Points, in no order, along strands that fork, close into loops and pass close to each other.
Two points are linked if the straight distance between their rows is under 93.4. Some points are linked to none.
Q_317: [-11  50  -6  -4  29   0   9  -9  10  -9 -10   0  -9 -27  14  -1  28  -2
 -29  -2  25 -34  25  -4   2  16 -29  36  17  14  49 -52  19 -37 -12  -6]
Q_858: [ 28 -56  -4 -19 -32 -29  -7 -12   3  -6 -15  10  23  10 -28  -4  -8 -25
   1 -53 -25 -21 -38  26  30   0  57 -22 -26   4 -33  26 -16  32  -3  24]
Q_365: [-30 -11  17   1 -20  14 -26  10   8   9  15   4  -6 -17   0  -3   3 -10
  -4  -2   8  14 -10  14  -2  18  -6  13 -10 -17  17 -14  -5  18  16   9]
Q_195: [-27 -12  13   8 -39  20  14 -13   4 -11 -12  -5  28  -4   7  11 -17   7
  -3   0 -14  44 -43  -4  -8   3  -3 -19 -26 -14  -9 -12  -6  45  21  22]
Q_166: [ -7 -15  19  18  -3 -29 -59 -15 -12   0 -10   5   6 -16  10  17 -17  -8
  17  15  -4  18  -9 -24 -18   3 -16 -16 -36  -7 -44  -3 -19 -16   0 -19]
Q_828: [  3  19 -18 -23  19  -1  19 -12  10  -8 -38  -1 -18 -12   5   5  29   2
  -6 -11  -5 -35  13  -8   8   5  -6  16  10  24  24 -36  15 -31  -9  -3]
Q_191: [ -9  14  31  22   4  17  13  14  -1  21  28  -9   7  -3  20  -2  -7   4
  -4  40  12  22   5 -12 -24  -7  -8  -2   9 -15   2  18  -5   0  20 -18]
Q_493: [  7  24 -23  12  32  12 -12   7  -6 -16 -17   9 -43 -24  25 -15  30   2
   3  43   0 -36  57   5   6   8 -25  20  14   6  22   2  21 -16   3   0]
Q_629: [ -3  23 -10 -36  11 -17   1 -15  -9 -34  11 -13  17  14 -26 -18 -14  20
 -12 -39  33  -4 -35  -1   0  13 -40  23  13  24  12 -44  -8 -31 -39  17]
Q_23: [-60  16  33 -30  11  45   6 -15  -1  41 -17  -3  25   4   9 -50  12  18
 -14  18   8  38  -1  17 -25 -23 -32  16   6  13  32 -40  33 -25  -2  23]
Q_160: [  4 -20 -35 -18  14  11   3  -3 -21 -25 -54  24 -34  10  -1 -24  19  23
  35  27 -34   3  36   9  14  -6 -28  -6  -7  11  -2  24  26   2   5  48]
Q_25: [-16 -12  37  -1  15 -25 -60  32  -2   8  67  -8  -9   3 -26 -11 -36 -12
 -14 -29  46  13 -26  25 -14  10   0   8  13  -1 -10   0 -31 -27  -5 -17]
Q_815: [ -7  30  17 -14  27 -15  -1 -42   7  22 -44  -8   1 -24  15  10  31   0
  -7  19  -4 -17  17 -37 -20 -32 -22  -6 -13  27  11 -44  16 -47 -13 -35]
Q_692: [ 52 -13  -6  10 -12 -47   6  -9 -19 -25  20  -9  12  10 -25  12 -34   5
   5 -31   0   0 -21 -19  10   7  38 -20 -16 -19 -51  35 -35  -4 -28  -3]
Q_9: [ -2 -17  25  11 -22  17  21   8  38  44  14  -2   9   1   5  26  16 -39
 -18 -30 -10 -18  -9  17   8   1  69  -1   3  -2  21  -7  10  16  29 -39]
Q_568: [ 29  29   1  29  22 -14 -22   1 -17 -14   7  -6 -16 -16  21  10   4   4
  10  55   7  -7  44 -32 -14  -2 -41   2   1 -10 -20  19  -3 -14 -11 -31]
Q_559: [  0 -11   8  42 -32  18   5  23  31  22  36  13 -14 -17  15  23  13 -43
 -13   9   3  -2  13  17  11  22  39   2  -3 -25  16  15  -1  52  35   3]
Q_530: [ -3  -6 -56  13  -6  17 -31   4 -11 -40 -33  23 -42   0   8   3  15  24
  24  32 -28  17  29  18  19  -1 -43   4 -13 -13  -4  18  23  32   1  49]
Q_468: [ 26 -29 -25   6 -17 -10  -6 -12 -20 -27 -20  17  -6  14  -1   9 -10  18
  31   2 -28  17   3 -12  13  -2   2 -24 -28 -22 -38  45  -7  32   7  37]
Q_482: [ 47  21 -40  -2 -12 -14  76  -4  -3 -36  -1  -9   7  13   2  41  -1   8
 -24 -27 -13 -31   4 -26  17   8  44  -3   6  12   3  16 -19  10 -25  -5]
Q_424: [  9 -16  17  -7 -18  20  57   1  -3  29 -15   2  16  29  11 -16  -8  17
  19  20 -22  19  -3  -8   2 -25  31 -23   4 -10  -8  50   1  25  28   7]
Q_174: [-25 -25  27 -44   8  20   1  -4   1  37 -29   0   5  23  -4 -32   3  14
  12  -8 -11   9 -17  12 -10 -25   8  -5   0  15   4 -14  14 -20   8   1]
Q_258: [ 27  -4 -23   0  -8  -2  61 -11  -1   1 -30  10  -7  15  10  17  12   8
  18   8 -34 -24  31 -25   6  -9  42 -17   3  -3 -20  45  -2   7  11   6]
Q_590: [ 14  50  -4  -9   7  -7  78 -22  11   0  -6 -27  36  17 -10  28  -3  11
 -25 -27  -1 -16 -26 -37  -4 -19  13 -21  22  17  19 -31  -2 -22 -22 -43]
Q_626: [-24  -4 -17   1 -26  14   0 -31  19 -24 -44   0   5 -25   2  21  17  -2
 -11 -23 -13   0 -18  -5   4  24  -4   9 -27   7   3 -59   5  10  -1  28]
Q_407: [  7 -13 -63  41 -12  24  -7  21  23 -21 -10  29 -49 -12   5  27  29 -25
  11  24 -19 -22  51  30  29  23  14   1  -4 -19  15  29  15  54  28  30]
Q_108: [-22   2  54 -16  37 -15 -43   1  -4  48  20 -20   4   7   1 -16 -16  -1
  -5   9  32   9  -7  -3 -37 -29 -11  -5  13  24  -6  -6   4 -57  -2 -53]
Q_467: [-58  50  32 -14  28  35  17 -16  -8  22  11 -16  29   1   8 -60   5  25
 -24  35  34  28   6  18 -30 -23 -62  18  22  17  47 -40  26 -33 -31  13]
Q_331: [ 50  -2  11   2  14 -20  32  24  -5  11  47  -5  -3  21 -22 -10 -14  -5
   1 -15  15 -16  12  -4   8  -5  41  -5  25  -6 -15  60 -14 -14   1 -30]
Q_210: [  5 -26 -37  35 -36   2 -23  15  23 -17   5  22 -36 -18 -10  30  25 -44
   4  -5 -10 -29  24  29  36  28  35   6 -19  -7  13   5  -7  53  17  34]
Q_852: [ -3  38   1   2   5 -32  -7 -43  -7 -29 -15 -20  20 -20  -6  17 -13  11
  -6  10   6  11 -25 -48 -19  -5 -44 -21 -25   7 -14 -49 -26 -21 -38 -16]
Q_965: [  2 -53   9 -10  10  -1 -26  -7   3  41 -33  26 -12  20   2 -14  22 -16
  45   8 -20 -11  27 -10   8  -7  17 -27 -11   5 -32  40   3 -14  27  -3]
Q_651: [-18  33  34  12  16  32  37   6   5  26   3 -15   7  -7  29 -20   9  10
 -20  37  15   2  13  -8 -23 -16 -12  12  21   3  35 -10  15 -17  13 -24]
Q_447: [-29 -23 -15 -13   3  21 -32  22 -13  -6   5  17 -33  -2   3 -34   7  13
   9  18  -4  13  14  44   3   3 -33  14   5  -8  17  13  19  17  14  43]
Q_431: [ -2   0 -30  29 -30  13  18 -19  11 -25 -35  13 -11 -18  22  38  10   5
   7  16 -35  16   9 -25   4  10  -4 -10 -30 -13 -18  -4   1  30  15  25]
Q_328: [-13  17  27   0  10   2  -5  -9  27  36 -21   0  -8 -18  11  17  23 -20
 -20 -13   6 -24  11  -4  -2   4  20  12   2   8  26 -34  18 -37  17 -42]
Q_986: [-29  51  21 -19  46  16  -6 -10 -12   7   0 -10   6 -11   9 -55  15  13
 -22  20  39  -8  18  24 -13  -7 -58  29  31  24  47 -31  30 -46 -26   8]
Q_760: [-53   1  24   9   9 -10 -77   4 -22   0  32 -13  -3 -10   7  -4 -29   8
  -2  18  20  48 -15   7 -46  -9 -58  -2 -26  -6 -21 -18 -17  -7 -12   0]
Q_361: [-58  35  23  -8   2  51  11 -16  11  27 -14  -2   6 -20  20 -21  26   3
 -32  17  17  14  23  13 -15   0 -23  28   2   3  47 -48  31 -18   9  17]
Q_396: [ 31 -20  -4  25 -40 -20   6   6  19 -25  26  -5  10 -16 -12  36   0 -37
 -19 -37 -13 -16 -24  10  26  29  50   1 -26  -8  -9  -2 -21  41  -8   3]
Q_144: [ -3 -12 -15 -34   9  24  30  -4  -6  10 -54  11 -20  15   6 -32  20  27
  20  25 -24  -8  25   9   1 -15  -1  -1  11  22   6   6  26  -5  12  31]
Q_278: [-14 -19 -27  -9 -11   3 -41  24 -11 -28  20   7 -20  -4 -16 -15 -12   8
   2 -13   9  12 -15  39  12  23 -40  20   2 -13   6   2  -5  32  -8  38]
Q_43: [ -9  48 -25  -2  22  26  12  -1 -11 -31  -8  -3  -6 -11  19 -34  16  27
  -5  32  14  -3  26   9   4   8 -61  28  30   4  37 -25  22   0 -24  36]
Q_517: [ 40 -44 -15  -4  -3 -27  -3  15   5   8  14  19 -12  12 -22   6  13 -40
  18 -28 -15 -41   8  13  29  14  60 -13  -6   3 -19  44 -13  11   1  -2]
Q_829: [  3 -49  -9 -12 -19  -3  -6   4  15  11  -9  17 -20   2 -12  -4  19 -29
  16 -21 -19 -29  -1  24  20  10  40  -3  -9   2   2  19   8  30  18  21]
Q_438: [  5  24 -30   4 -18  12  42 -23   0 -32 -36  -3   6  -6  15  23   3  22
  -1  14 -21  13   0 -34   3  -4 -21  -5 -12   1  -4 -27  -7  13  -6  22]
Q_8: [-16  -1 -44   4  -9   5 -29 -18 -15 -42 -41  16 -18 -11  16   9   7  32
  16  29 -26  36  11 -10   7  -8 -64  -2 -29  -2 -19  -6  15  15 -14  37]
Q_566: [-21  -4  27 -13  33 -26 -69  19 -12   6  35  -5 -22 -12 -15 -23 -14  -5
  -9  -9  42  -1  -4  10 -18   3 -27  17   8  13  -5 -10  -9 -46 -14 -20]
Q_623: [ 39  12 -35   8  43   1 -13  19 -16 -28  -2   8 -39  -4   5 -14   9   8
  17  39   3 -45  50   5  18   5 -19  15  31  -2   4  36  12  -4 -13   5]
Q_661: [-34   6  43 -32  19   2 -25  -6  15  40  -7  -6  16   7 -14  -8  -1 -10
 -22 -45  24   1 -31  15  -8  -8  15   9  13  14  25 -46  13 -43  -6 -39]
Q_719: [ -7  10  49   5  28 -25 -25  -4   6  32  28 -19  21   8 -13  11 -30  -9
 -15  -9  27  12 -24 -19 -27 -22  14 -16   3  14 -18 -11 -15 -48   5 -74]
Q_671: [-28   5  -9  -9  -5   1 -43  15 -21 -36  31 -11   3  -1 -15 -14 -35  21
  -3 -15  23  35 -25  20 -13   8 -56  14   0  -4  -4 -15 -16  14 -27  29]
Q_748: [ 17  -4  -3 -15 -20  17  76  -9   9  29 -35  -4  17  27  12  10   6  11
   7 -12 -32 -14   0 -17   2 -21  49 -20   5   1  -7  29   6  16  17 -10]
Q_15: [ 27 -38 -23 -22 -19 -29 -11 -13 -20 -37 -17   6  -1   7 -27  -3 -17   0
  14 -44 -16 -12 -26  14  26  13  25 -13 -20   4 -33  17 -19  21 -21  31]
Q_506: [ -8 -56  -2  -5 -27  -3 -19  -2 -14  -3  -9  25   1  14  -8 -13 -16   2
  33  -4 -28  28 -22  10   6  -4   9 -28 -26 -21 -31  54  -6  41  16  45]
Q_642: [ -5 -33   5  13 -52  -7 -26   1  16 -21  27   1  24 -13 -20  16 -13 -37
 -15 -36   0   9 -42  35  15  23  32   0 -27  -7  -9  -5 -24  54   3  24]
Q_509: [ 20   5 -13  36   9  -1 -12   1 -15   6  -1   9 -18  -2  26   7  12  -1
  27  55  -9   1  54 -30  -3  -1 -12  -8  -1 -16 -26  48   6   0  16 -14]
Q_695: [ 13  -8  29 -13   8  -9  10 -10  13  53 -26 -10  24  21  10   6  -3  -1
  16   1 -19 -10 -10 -36 -12 -36  33 -27  -3   7 -32   8   5 -32   8 -55]
Q_45: [-13 -48   4 -17   6 -16 -58   3 -30   4  -8  18 -12  12  -5 -26  -9   7
  44   9 -11  22   5   7  -6  -2 -25 -16 -13   2 -41  37  -3  -6   4  24]
Q_837: [  1  12 -41   7  -3  30  48  -5  21  -7 -49  12 -25 -11  21  17  41  -1
  -4  16 -25 -33  42   2   6   7  28   7   3  16  24  -2  16  10  21  21]
Q_946: [-48  17  10 -33 -14  38  27 -29   4   5 -26  -1  30  13  -2 -31  11  18
 -11 -10   3  32 -25   7 -11  -4 -32  14  -7  13  26 -57  15  -5  -2  36]
Q_158: [  8 -13  15  -2   3  17  33  35  10  23  44   2  -3  12   0 -17   2 -12
  -2   1   6 -16   6  26   8   1  38  12  34 -10  31  38   7  18  29  -4]
Q_133: [-16   2 -42  24 -26  10 -19 -10  18 -37 -42  17 -28 -31   7  37  22  -8
  -1  -1 -25   4  19   2  14  30 -11   7 -32  -1  -1 -36   6  26  13  35]
Q_599: [  3  36   4 -43  18   9  55 -16  16  29 -26 -22  40  32 -11  -5   0  22
 -15 -37   0 -11 -34 -15   5 -35   6 -13  30  22  25 -48  20 -29 -23 -35]
Q_220: [ 21  -3   1  13 -12 -28  -2  -4  20  -7  13  -4  13  -8 -15  35  -2 -27
 -19 -51  -6 -17 -37   1  19  25  48   6 -11   3 -11 -22 -22  -1 -12 -26]
Q_351: [-13   5  27 -14   2  14  36 -21   2  37 -48 -16  27  13  17   1   0  19
  12  20 -26   9  -7 -37 -17 -42   9 -26  -1   6 -11 -10  11 -18   4 -21]
Q_142: [ 16 -31  13  40 -21  -7 -24  21  15  22  56  15  -3  -5  -7  17   1 -46
   9   4   4   0   5  10  13  13  39  -7  -8 -35 -10  36 -15  36  23  -4]
Q_788: [ 16   5  39   4  18 -25   9 -11  -3  37  13 -14  33  22  -5  13 -21   1
   3   2  11   9  -8 -38 -26 -27  23 -33   3  -1 -35  15 -16 -47   3 -61]
Q_326: [ 24  -4 -34  25  -7   7  -2  28  -8 -22  24  10 -19   2   3   0  -4   2
  15  29  -9  -2  23  12  15  13  -4   4  11 -32   5  45  -2  41  14  21]
Q_262: [ -8   1  13 -37   0  18  30 -12  19  29 -30 -10  28  18  -5   0   6   7
  -8 -31 -12  -6 -28   1   0 -20  27  -6   6  12  12 -36  21 -12   4 -19]
Q_51: [-10 -13   8  15  -1  39  24  22  13  14  14   9 -13  -9  17 -13  16 -10
   6  33  -2  -1  26  17   1   5  21   3  21 -15  31  28  22  26  46  12]
Q_78: [ 49 -14 -12  14  -1 -35   9   1   7  14  12  10  -5  12  -3  29  13 -33
   9 -33 -13 -41   8 -19  22  15  66 -14  -2   1 -36  29 -18 -22  -4 -27]
Q_615: [  7 -22 -34  31 -13  -8 -48  23 -24 -22  28  21 -11  12  -5   0 -23  19
  32  18 -13  35  11  17   9 -10 -41 -14  -7 -47 -36  67  -7  48   1  27]
Q_990: [  5   5  13 -11 -10 -12  25 -10  24  17 -21 -16  23   8  -4  31   2 -16
 -25 -51  -3 -19 -35  -6   2   0  47  -2  -1  10   1 -37   7 -12  -1 -41]
Q_83: [ 14  42 -19  17 -26   5  54 -10  14 -35  23 -24  34  -8   2  36  -7   1
 -36 -26  11   2 -25 -23   9  28   5   3  -4  -4  13 -36 -18  23 -20 -12]
Q_989: [  1 -39 -30 -23 -23  -1 -18   8 -11 -32  -9  13 -11   5 -25 -14  -5   4
  14 -20 -13   2 -14  34  26  14  -1   6 -14   1   1  11  -1  36  -4  51]
Q_96: [-42 -18  17  -9  -4  22 -18   1 -15  15 -15  10  -6   0  19 -27   1  17
  14  24 -13  41   5  18 -18 -11 -27   0 -12   1   4  -5  15   8  17  33]
Q_595: [-11  -7 -13  -2   1  40  40  15  26  16 -27  10 -25  -1  13 -10  36 -13
  -1  14 -14 -27  35  23   9   7  42   2  16   6  33  12  26  18  45  20]
Q_152: [-20   6 -13   9  10   9 -44   2   3 -11 -24  18 -34 -33  18  -5  27  -5
  -4  25   7 -10  44   6   0  19 -33  24 -10  -7  15 -17  12  -6   4  12]
Q_535: [ 29  44 -49  29   3   6  14  15   7 -43  11  -7 -17 -17  10  36  11  -2
 -20   7   6 -29  29  -9  15  31  -5  30  18 -11  24 -18  -9  15 -17   2]
Q_731: [-25 -22  39 -24   6  -7 -42  14  13  25  30  -2   5   6 -22 -12 -18 -12
 -17 -43  32   8 -37  33  -7   2  20  14  13   5  13 -22  -3 -27   0 -26]
Q_461: [-43 -12  13  19 -20   4 -55  15 -14 -12  37  -6   8  -6   3  -2 -31   6
  -4   4  12  50 -26  18 -22   7 -39  -3 -21 -27 -12  -7 -18  32  -1  21]
Q_386: [ 12  37   9  -6  30 -38  -3 -39  -5  -8 -16 -16   7 -20 -11  22   5   4
  -6   5   3 -16  -8 -49 -13 -22 -32  -7  -6  29   0 -45  -4 -50 -36 -44]
Q_941: [-40  16  18  33 -28  20 -28  12   5  -3  35 -10   8 -18  20  11 -14  -3
 -17  20  20  45 -10   9 -19  16 -25  14 -15 -32  14 -21 -11  31  15  -3]
Q_64: [-18 -63  16 -18 -28   4  -7   6   2  25   5  18   2  10 -17 -16  -4 -26
  20 -14 -16  10 -21  36   5  -6  32 -12  -7  -6  -5  30  -1  35  23  28]
Q_589: [ 28  19  11   1  25 -30  15  15  10   4  25  -6   4   1 -13  19  -3  -6
 -18 -31  10 -20 -15 -10   1   4  25   4  22  11   1  -7  -8 -42  -6 -51]
Q_993: [ -2 -13  35 -15  24  -5 -25  12  21  49  -1   9 -15  -1   1  -5  19 -25
  -2 -17   5 -29   6  15   2  -2  36  13  23   2  16 -12  19 -43  17 -50]
Q_299: [ 12 -31  25   7 -28  18  35  14  16  45  14   5  19  21   6   2   3 -24
  13   5 -18   7   0  -1   1 -15  55 -23   5 -14  -5  52   0  30  39 -10]
Q_492: [ 15  -2 -12 -42   6  -8  13  11 -11 -22  21 -11   5  24 -32 -28 -19  14
  -6 -47  23  -7 -31  24   9   5 -10  15  22  21  11  -7  -2  -6 -25  19]
Q_554: [ 34   3  -7  13   8 -33 -10  17  12 -14  30  -1 -17  -8 -11  25   4 -26
 -12 -33  16 -34  -6   8  16  30  30  20  11   5   5  -6 -17 -13  -3 -24]
Q_707: [ 11 -11   6   5 -11 -16  -7  -7 -32 -10  -2  -3  14  13   6   0 -29  25
  25  17 -14  32 -11 -22 -16 -17 -12 -25 -25 -17 -41  38 -21  12  -4  11]
Q_63: [ 63  -9 -19  21  14 -26  21  20  -5  15  38  16 -14  18  -6  13  10 -30
  12  -5   2 -42  39 -15  18  11  55 -10  20 -18 -22  65 -12 -15   7 -27]
Q_541: [ 17 -48   3  31 -35 -24 -41  16  13   0  45  19  -2  -9 -27  11  -9 -57
   3 -24   1  -8 -17  38  24  17  35  -3 -21 -16 -22  22 -19  49   0  22]
Q_250: [-22 -37  23 -11  -4 -15 -35   1 -28  16  15   1  16  20  -3 -19 -38  13
  28   3  -7  38 -21   0 -26 -21  -9 -30 -14  -9 -51  38 -21  -3   4  12]
Q_376: [ 29  -6   7  19 -18   0  48  23  23  24  49   0   5   4  -2  20   9 -36
 -17 -17  -2 -24   4  18  12   9  72   5  17  -7  27  30  -1  27  20 -24]
Q_977: [-18  42 -25   2 -17  24  25 -20 -17 -40  -9  -9  27   9   6  -6  -9  39
  -6  15  12  37 -11 -16 -10   3 -74   9   1   2   9 -40   8  20 -32  40]
Q_232: [-13  35 -11   3 -19  19  36 -22  12 -22 -10  -6  16 -11   1  20   4   3
 -19 -14   4   1 -14 -16   2  15 -12  11  -7   1  22 -49  -2  11  -9  12]
Q_161: [  2   0  41  -8  40 -33 -43 -14  -3  36  -3  -3  -6 -10   6  -3  11 -20
  11  16  17 -15  15 -28 -25 -18 -17  -8  -9  23 -21  -4   3 -62  -5 -57]
Q_473: [-34  39 -17 -20  20  11 -21 -23 -19 -21 -16   1   0  -8   6 -39  11  25
  -3  23  16  15  19  12 -10  -1 -82  30   5  17  23 -45  20 -14 -34  43]
Q_382: [  8 -38 -20  10  -2 -28 -74   6 -24 -28  11  17 -13   1 -11   1 -24   7
  37   1  -9  28  -3   7   5   4 -25 -19 -23 -27 -53  41 -15  17  -8  27]
Q_69: [-19  21   5 -28  33 -20 -41   4  -6 -15  30  -1  -6  -5 -25 -23 -11   9
 -21 -35  47  -8 -20  18  -2  17 -38  32  19  22  16 -42  -7 -43 -23  -4]
Q_92: [ -4 -22  42  -1 -36  11  12   1  32  32  24 -13  39  10  -8  13 -16 -27
 -21 -47  -1   6 -44  21   5  -6  70 -13  -3  -4   9  -3  -5  29  19 -33]
Q_185: [ 30  18  11   7  34 -38 -17  -7 -13   6  -2  -6 -16  -7   5   7  -4   6
  12  31   6 -18  28 -44  -9 -12 -17  -8   7  17 -20  11  -7 -45 -14 -39]
Q_65: [ 24 -15  -6 -27  31  -3  14  15  -6  15 -10   8 -14  18  -6 -25  11   6
  12   0  -4 -36  14  13  12  -5  18   9  27  15  12  21  15 -25   6 -15]
Q_548: [ 18   4 -50  -9 -15   4  22   3  -4 -43 -17   2 -18  -7  -3  17  13  -1
  -3 -21  -5 -25   5  12  26  25  11  13  -3  15  22 -12  -5  24 -10  28]
Q_565: [ 16 -37  -9  17   2 -16 -33 -10   3   4 -32  34 -19  -5   7  19  20 -30
  41   7 -21 -21  35 -19  15  15  22 -14 -14   1 -41  26 -12  -8  18   1]
Q_711: [ 28  19 -37  26 -15  -8  -3   5  -7 -40   8  -5 -16 -13   2  34  -6  15
  -7  14  -2   1  12 -15  14  17 -15   9  -8 -25 -11   2 -16  20 -21   5]
Q_898: [-50 -22  23 -12 -26  37 -11  -7   2  17  -7   6  15  -3   9 -12  -5   1
  -4   0  -9  43 -30  23 -17   0  -1   4 -15  -8  13 -19  12  27  27  25]
Q_732: [ 19  29 -10  23  -7 -21   3 -12 -13 -30  10 -15   7  -9  -7  26 -27  25
  -2  22   2  20 -12 -42 -10   4 -32  -8 -15 -14 -17 -10 -24   0 -26  -7]
Q_498: [  6  23  15 -41  22  -1  44  -8  -7  17  -9 -27  35  41 -24 -27 -25  38
  -5 -22   7   4 -31 -10  -1 -39  -5 -17  27  30   8 -16   3 -27 -27 -15]
Q_49: [ 22  27   7 -21  28 -15  41   6  -3   2  19 -18  13  17 -20  -8 -19  22
 -14 -21  22 -11 -20 -16  -1 -11   7   3  33  19   7   8  -3 -33 -12 -28]
Q_691: [-25  17  18  -3   6  -8 -18 -13  -6  -4  -5 -11   8 -12  -1  -1  -9   9
  -9   6  13  17 -16 -18 -18  -3 -32   1 -12   5   5 -40 -10 -22 -10 -12]
Q_682: [-19   2   8  15   1 -29 -57 -15 -29 -18   5 -12   5  -9   5  11 -36  18
   9  28   6  46  -9 -22 -31 -15 -56 -19 -36  -4 -45   4 -23  -5 -20   0]
Q_641: [ -8  12  21  -6  46   6 -13  27 -27  11  27 -15  -8   4   8 -50 -20  30
   7  42  22  19  19  16 -27 -29 -48   7  32  17  -2  31  11 -24 -13   2]
Q_315: [  3   0  19 -23  13  22  53  -2  -8  40 -43  -6   4  25  16 -29   7  28
  16  37 -30   0  13  -8 -12 -38   8 -15  19  19   5  15  25 -16   8  -1]
Q_273: [-28   1 -13   2   3  -8 -55  -9 -12 -27 -25  10 -17 -26   9   0   8   4
   7  19  -4  15  12  -1  -7   8 -57  17 -27  -8  -7 -30  10  -3 -11  20]
Q_539: [ 29   9 -21  22  11   7  32  -9  -6   1 -36   9 -20   1  35  15  19   6
  25  51 -29 -21  55 -40   5  -9   7 -17   4   1 -18  40  12  -2  16   3]
Q_900: [ 19   3  -3 -14   6  -9   2  40  -9 -25  60 -10  -5  12 -33 -21 -25   8
 -18 -25  41  -2 -16  31   6  14  -3  18  29   1  15  12 -13   5 -10  11]
Q_744: [ 28  27 -29 -19  -9 -11  79 -15   6 -19 -19 -15  35  13  -8  33  -3   8
 -23 -53 -13 -28 -26 -22  12  -7  32  -9   9  17   1 -16  -8  -4 -31 -22]
Q_470: [  1  48   0  -6  45   1   7   1 -23 -16   8 -15  -6  -7   1 -36  -1  25
 -10  31  24  -3  15  -8  -6 -13 -58  15  32  20  29 -18  10 -29 -36   3]
Q_892: [  1 -27  34   0 -19 -15 -11   0  -5   2  32 -13  29   7 -21  -1 -36 -14
  -1 -28   7  25 -45   5 -15  -4  26 -21 -15 -10 -23  15 -26  12   5  -7]
Q_47: [  5  -7  38  15 -30 -12  23  -4  14  16  37 -24  49   8 -14  20 -32 -13
 -26 -34   6  21 -55  -3  -9  -2  49 -20 -14 -11 -17   3 -24  19   5 -38]
Q_167: [ 19 -32  -6  20  13 -23 -51  13  -2  11  13  27 -30  -7  -5   2  21 -35
  24   5   0 -27  34   3  16  22  14   3   0 -14 -23  34  -9 -10  17  -6]
Q_116: [  1  45 -20  27  11  23  19   6  18 -19  -5  -2 -18 -32  21  20  23  -6
 -29  12  13 -27  35  -3   6  28  -9  33  11  -7  49 -31  10  -4   8  -9]
Q_486: [ 26  -8 -29  30  34  -3 -34  29   1  -8  12  19 -40  -6  13  -9  26 -26
  21  30   6 -45  59   8  19  21   7  11  15 -14   4  40   3  -2  16 -10]
Q_700: [ 29   9   3   6 -11 -27  15  23  -3 -29  61 -25  15   7 -36   5 -33  -1
 -30 -39  34   4 -35   6   5  16  19   7   6  -1   3   4 -24  10 -19 -10]
Q_425: [-17  32   6 -12   4  40  50  -5  13  13 -17  -1  13  -2  13 -20  15  16
 -22   6   5  -1   4   6  -9   3  -3  21  25  11  47 -33  23 -10   8   2]
Q_198: [  5   5 -25  27 -15  17  -7  26 -23 -21  23   1  -5  10  10  -1 -19  30
   9  38  -8  43   8   9   1  -9 -41  -1   5 -38 -11  47   3  46   6  25]
Q_288: [-32   9  30 -19   9   9 -19 -24  10  24 -27   0   4 -15  -3  -7  15  -3
 -16 -15  10  -3 -10   0  -5  -8 -11  13  -6   7  20 -54  12 -41   0 -18]
Q_791: [  6   8 -13  36 -32  27  48  10  27  -2  10  -5  -8 -11  26  38  18 -23
 -17   6 -11  -6  19   3  11  16  43   3  -4 -11  20   8  -3  48  30   5]
Q_172: [ 27  16 -13 -26  35 -13  20   0 -12  -7 -24   0 -13   4   2 -19  10  19
   8  13  -3 -30  20 -13  13  -6 -17  11  28  25  11  -6  10 -38 -17  -8]
Q_933: [  0 -14  17   4  -6  -1  -6  11  -2  13  25  -1   3   1  -2  -1 -11  -7
   5   1  11  13 -16   2 -10   3   8  -4   2 -12  -8  18 -12   5  12 -13]
Q_113: [ 24  37 -11  26  -4 -21  24   5   6 -33  48 -27  15 -10 -19  28 -26   7
 -31 -17  31   2 -18 -19  -1  19  -5  11   6  -9   2 -20 -26  -1 -19 -29]
Q_181: [-32  21 -10 -29   0   1  -8 -30 -22 -27 -17  -2  19   3 -10 -24  -8  30
   3  -3   9  31 -19  -4 -14  -6 -73   5  -9  11   3 -57  -1 -12 -38  43]
Q_155: [-15 -12  14 -14 -29  13  30 -27   3  11 -47 -11  30   7  12   9  -5  13
   6   2 -31  23 -32 -22 -14 -21  13 -29 -24  -2 -20 -12   2  16   8   8]
Q_669: [ -5 -24  27  -8  -3 -14 -24 -19   0  22 -28  -1  17   4   7   3 -11  -5
  18   0 -10   8 -16 -26 -22 -17  10 -29 -25  -1 -36   5 -11 -22  10 -23]
Q_715: [ 20 -13 -26  40 -51   0  21  10  28 -18  10   7  -6 -16   3  57  21 -41
 -11 -19 -21 -13   5  13  24  22  51   1 -26  -2   3  10 -10  59   9  16]
Q_449: [-14   1  -9  12  23  37   2  18 -28  -4 -18  12 -13   6  27 -42   6  40
  18  64  -8  18  37  20   1 -19 -46   2  24   0  10  34  35  13   4  39]
Q_293: [-16 -26  28 -33  30  18 -13   6   6  49 -21  13 -19   8   5 -35  19  -6
  13   1   3 -20  17  17   3 -14  17   6  19  13  12   8  25 -34  17 -19]

A piece is two or more points that can be reached from each other along the links. Count, over all rows, the pieces, the separate loops (a circle has one, a figure eight two, a Y none), the forks (points with three links) and the tips (points with one).
pieces: 3
loops: 6
forks: 17
tips: 11

How many points has the smallest loop of links through each point below? Write none if it is on no loop.
Q_133: 5
Q_43: none
Q_695: 12
Q_220: 8
Q_941: 8
Q_711: 14

A fork is a point with three links, a tip a point with one. Leave the first point through the second and follow the links. Name the first fork or tip that comes.
Q_351, Q_315: Q_965
Q_232, Q_83: Q_288
Q_382, Q_45: Q_331
Q_331, Q_63: Q_326
Q_965, Q_565: Q_351
Q_299, Q_424: Q_695
Q_288, Q_661: Q_232
Q_933, Q_892: Q_837
Q_837, Q_595: Q_933
